The views of a scene show one set of named points, each view turned or mirrored, shifted and resized as a whole, with a little noise and some points left out.

Scene 1
View 1
gukog: [ 31  -3 -18  -1  -1  19  -4  17 -22  -3   2 -28  14 -17  18 -13 -13  20
  -2  -5   1]
Buza: [  5 -22  15  -7  -1  11 -22  -4  -4  -5  -5   4  -1 -38  -7 -10 -10  43
 -11  -2  12]
Vuge: [ 21  18 -19  -5   1  32 -18 -16  -4   6  -1   6  13  11  17   0 -20  19
  13 -11   0]
nafe: [-10  37  22   1 -16  12 -31 -11 -10  26 -13  38  -7  -7  15 -14   2  -6
  -5 -19  -4]
zub: [ 12   5  -4   3   3   2 -11   1 -15  -2  -4  -4   1 -22   5 -10 -10  16
 -22 -15  -1]
voni: [ 30 -14 -13 -10  -8  25 -10  12 -17  -3   8 -31  16 -20  13 -13 -10  41
   4   3   7]
Gema: [ 18   7  -9  12  37  12 -13 -18  10  -8 -23  42  -6 -11  -6  21 -52   0
  -6 -26   3]
fep: [  8   5   5  -8 -16  18 -21   3 -14   9   2 -10   1 -15  14 -22   7  34
  -8  -4   6]
turu: [  7  27 -19  -2  -8   9 -20 -36  -4   3   8  16  28   6   2   8 -22  13
   1 -30 -17]
zapu: [ 11  -6   6  -2   6  13 -19  -6  -4  -1 -10  13  -3 -24  -1  -5 -20  27
  -8  -9   8]
ruru: [  9  -9  25  -2   1  24 -24  13  -8  10 -18  13 -21 -31   8 -20  -5  29
  -4   5  20]
Tob: [ 23  13 -20   0  -4  12  -9  -2 -18   0   4 -12  22  -7  14  -3 -19  10
  -2 -18  -9]
zepo: [ 29  17 -40   8  25  10  -2 -16  -3 -10  -3   0  11   9   7  11 -36  10
 -15 -29  -7]
vufe: [  6  13   0   2   3   6 -18  -7  -7   3  -8  10  -6 -12   6 -10  -8  20
 -21 -16   2]
rer: [ 13   1 -12   1   3   2 -10  -5 -10  -7   0  -7   9 -19   1  -4 -15  22
 -19 -18  -4]
Tup: [ 17  -9  -6  -3  -5   5  -8   9 -18  -6   3 -23  12 -30   5 -13  -6  30
 -16 -10   0]
Nizev: [ 16  -9  18   1  11  24 -19  14  -8   5 -21  15 -18 -30   7 -11 -17  18
  -2   0  18]
Sadil: [  5  10  12  -3  -8  16 -22  -1 -11  11  -8  14  -2 -17   9 -11  -7  14
  -1  -9   4]
View 2
gukog: [-18  -6 -18   8  -6  30  16   6 -12 -28  37  26 -43   4   7 -57  22  45
 -18 -28  34]
voni: [-10  -6 -34   8 -27  29   7   9 -25 -42  23  13 -46  12  -2 -51  21  38
 -34 -32  27]
Tob: [-28   3  -9   8   0  24  10   6  12   1  39  20 -34  -3   2 -40   7  28
  -3 -15  16]
zapu: [  4   0   5   5 -10 -14   5   5 -27   1   3  20 -14  19  30 -25   6  19
 -27   2  15]
zepo: [-43   2   0  21  17   0   9 -24  57   7  16  52 -31  13  17 -23  -7  40
  -6  -2  21]
ruru: [ 19   1  11 -11 -30 -17  15   1 -65  -7  13   2 -11  15  42 -33  35  23
 -33  -1  33]
rer: [-18  -4  10  11   2   6  11   8  -5  -6  18  21 -17  19  -1 -36  -7  33
 -19  -8  15]
Vuge: [-25  12 -23  -1 -26   4  -1 -16  27   7  27  17 -43  -8  26 -14  23  15
  -9  -9  12]
Sadil: [  0   8  10 -10 -19  -4  11   8 -31  14  28   0 -15   1  24 -27  23  11
 -12   0  14]
Tup: [ -9  -7  -1   9  -6  22  15  19 -32 -26  25  13 -22  21 -11 -52   2  42
 -28 -21  21]
fep: [ -9   6   5 -14 -41   7  15   3 -34 -14  32 -14 -22  11  -6 -34  23  25
 -22 -15  22]
turu: [-35  13  -8   7 -11   5  -4   3  43  27  23  11 -26  -6   0  -4 -12   2
   4   1 -17]
zub: [-13  -1  21   5   3   7  18   6 -19   0  24  18 -12  17   6 -38   1  35
 -16  -6  22]
vufe: [-14   6  25  -4 -12  -7  15  -3 -15  12  20   8  -7  16  11 -26   7  26
 -16   2  18]
Nizev: [ 21  -2   2  -3 -14 -18  12  -1 -54  -6   8  23 -19  12  63 -37  39  24
 -31  -1  38]
Gema: [ -8   0  10  24  31 -33   3 -12  24  32 -13  63 -12  11  71 -12  -5  15
  -8  22  12]
nafe: [ -6  24  39 -29 -24 -15  15   2 -21  51  47 -20  -3 -16  30  -9  23  -7
  11  16   4]
View 3
Nizev: [ -2  -3 -20  -7  22  46 -15  26   6 -23   0 -13   1   1 -28 -25 -10 -13
   6  -7  19]
ruru: [  2  -9 -18  -9  29  46  -3  19  12 -24  -4 -17  12   0 -31 -30 -10 -14
   7  -5  17]
rer: [-13   5  -7   1   8  13 -12   3   1 -34   0 -15  -1  11  -9   2  10   9
   7  -9  16]
Tob: [-11  -1 -19   4  13  -3  -8   4   8 -33   6  -6 -15  14   3  -7  -3  13
   8  -5  13]
turu: [ -4   3  -5   9  20  -6   9   3   0 -14   4  10 -36  16   0   4  16  35
  12  -3  11]
Tup: [-18   4 -15  -8   2  13  -8  -6  13 -46  -3 -27  10   8 -10  -5  -2  -4
   5  -8   9]
Buza: [ -3   4  -5 -16  13  40   6   2  10 -29  -9 -23   9  -2 -34 -11   7  -6
   6  -8   8]
zapu: [ -4   2  -7  -5  15  33  -6  13   3 -22  -2 -11  -5   4 -25 -10   8   2
   7  -7  14]
vufe: [ -3  -6  -8   6  26  21  -8  11   1 -23  -2  -9   5  16 -12  -9   9  11
  10  -7  21]
zepo: [-21   7  -4  19   2  -2 -37  16 -15 -22  18  -5 -27   7   0   1  20  31
  10 -15  15]
nafe: [ 16 -18 -18  11  55  23  12  22   9  -9 -10  17  -6  33  -4 -12  -5  10
  15   4  33]
gukog: [-23   1 -27  -4   1   1 -21   3  13 -47  10 -22  -5   3  -2 -19 -13  -2
   4  -9   8]
Sadil: [  2  -7 -19  -2  29  25   4  13  11 -24  -4  -4  -5  13 -13 -15  -6   2
   9  -2  19]
fep: [ -4 -12 -17  -4  25  12   8  -4  20 -33  -3 -19  13   8 -10 -27  -6   4
   8  -4   9]
zub: [-11  -1 -11   4  16  17 -14   7   4 -35  -2 -15   7  16  -8  -2   5   2
   8  -9  21]
Gema: [ -7  12   1  11  11  39 -33  39 -23  -2  10   8 -38   4 -27   6  21  14
  10 -11  27]
View 4
voni: [-53 -12  19 -32  14 -18  20  15  48 -34  38 -60  -3 -39  18 -27 -16   4
  17  37   3]
rer: [-37  -9  31 -31  20 -22   2  -2  10  -1   4 -15 -11  -3   4 -12 -12 -27
  -2  17 -17]
zapu: [-36  25  13 -18   5 -32  19  -5  -8 -12  -3 -20 -40 -11   3 -23 -18 -14
  -8  24 -25]
ruru: [-62  47  -9 -10  -9 -57  29  -7   9 -23  12 -43 -72 -15   6 -10 -22  12
  -2  16 -19]
turu: [ 24   2  21  -5  54  17   4   9  -9  13 -21  -4  21  -7 -20 -14  -6 -11
 -20  -3 -10]
vufe: [-36  18  20 -12  11 -34   3 -10   6   6 -11 -16 -30   3  -5  -4 -13 -12
  -5  -1 -13]
zepo: [ -5 -23  41 -38  -3  11 -14  21  -5   7 -45 -19  24   7 -13 -26 -36 -48
 -17  15   9]
Sadil: [-33  33  -4  -5  21 -33  15   5   3  -7   5 -31 -35  -4  -5   6 -14   8
 -10   0 -14]
Nizev: [-58  42  -8 -21 -15 -48  21   9  -4 -26   1 -43 -62  -8   3 -10 -36  -6
 -12  23 -19]
Tup: [-61 -14  27 -35  21 -32   5   1  33 -15  33 -33 -14  -9  21  -9 -10 -18
  13  26 -18]
Buza: [-52  22  17 -20  12 -45  31 -23   6 -22  24 -18 -54 -26  15 -31  -3  -6
   7  39 -36]
Vuge: [  5  10   6 -10  17   8  14  25   8  -9 -23 -43   7 -25 -16 -22 -27   6
 -13   7  18]
zub: [-48   0  23 -28  13 -33  -2   0  13   0   5 -22 -21   6   6  -1 -16 -22
  -3   7 -16]
Gema: [ -3  28  14 -32 -17  -6   7  17 -62  -5 -59  -1 -28  13 -18 -34 -47 -54
 -42  29 -28]
Tob: [-25 -13  18 -28  30  -3  -4  27  20  -8   6 -35  16  -6   2   0 -21 -19
  -7   8   1]
View 5
voni: [ -9   9 -21  17  26   9   0 -10  -3   5  22  -5 -11 -37  -2 -11 -10   1
   8 -14 -14]
Sadil: [ 10  -9 -13 -11   9  -9  -3 -16  20 -25  -4  10  -2   1  -5   3  20   8
  -9 -17   6]
ruru: [ 40  -1 -13  -3   1  -4   9  -4  15 -36  18  -1   7  -4 -19  -2  19   8
  13 -11   2]
nafe: [ 12 -27 -13 -30   4 -25   2 -31  31 -38 -25  23  -5  24   0  13  45  20
 -28 -23  13]
Buza: [ 21  -2   0 -13  10   4   1   5  18 -28  21   7   8 -21  -3 -19  -6  -6
  17 -15  14]
gukog: [-10  11 -21  25  24  14  -3 -17   4   7   8  -3 -23 -19  -7  10  -6  -2
  -6  -8  -6]
zub: [  3   1  -3  -3  18  12   4 -14  20 -14   4  18 -19   0  -3   7  -3 -10
  -7 -14  19]
Gema: [ -3  26   5 -15  -2  -7 -33  12   7 -37 -57  28  -1  33 -32   4  -8 -30
  -4  -3  31]
Tup: [ -1   2  -6   7  24  19   4 -12  19  -1  23   6 -17 -25   4  -2 -11  -8
  -1 -12  12]
Vuge: [-23   6 -25  -5  19 -15 -14 -21 -12 -15 -37  18 -10  -2 -11  -4   5   8
  -8 -23 -14]
zapu: [ 10   5  -3 -11   9  -1  -6   0  12 -28  -4  13   1  -1 -11  -7   0  -7
   7 -14  15]
fep: [  9 -13 -17  -5  22   0  17 -26  11 -17  17   9 -11 -17   2  -7  11  14
   1 -26  -5]
vufe: [  7  -4  -3 -12  14   2   8 -18  15 -26  -7  25 -14   8  -7   3   5  -6
  -5 -23  16]
zepo: [-35  23  -6   5  24   9 -16 -15  -8  -8 -46  35 -33  17 -19   8 -23 -26
 -14 -17  15]
Tob: [-27   4 -14   5  27   4 -10 -22  10   2 -14  12 -24  -8  -1   7  -4  -5
 -19 -15   4]

Which points are out of place in each view (at most two, in the order of its rows)? Write - if all are in place.
view 1 | -
view 2 | Nizev
view 3 | Tob
view 4 | -
view 5 | -
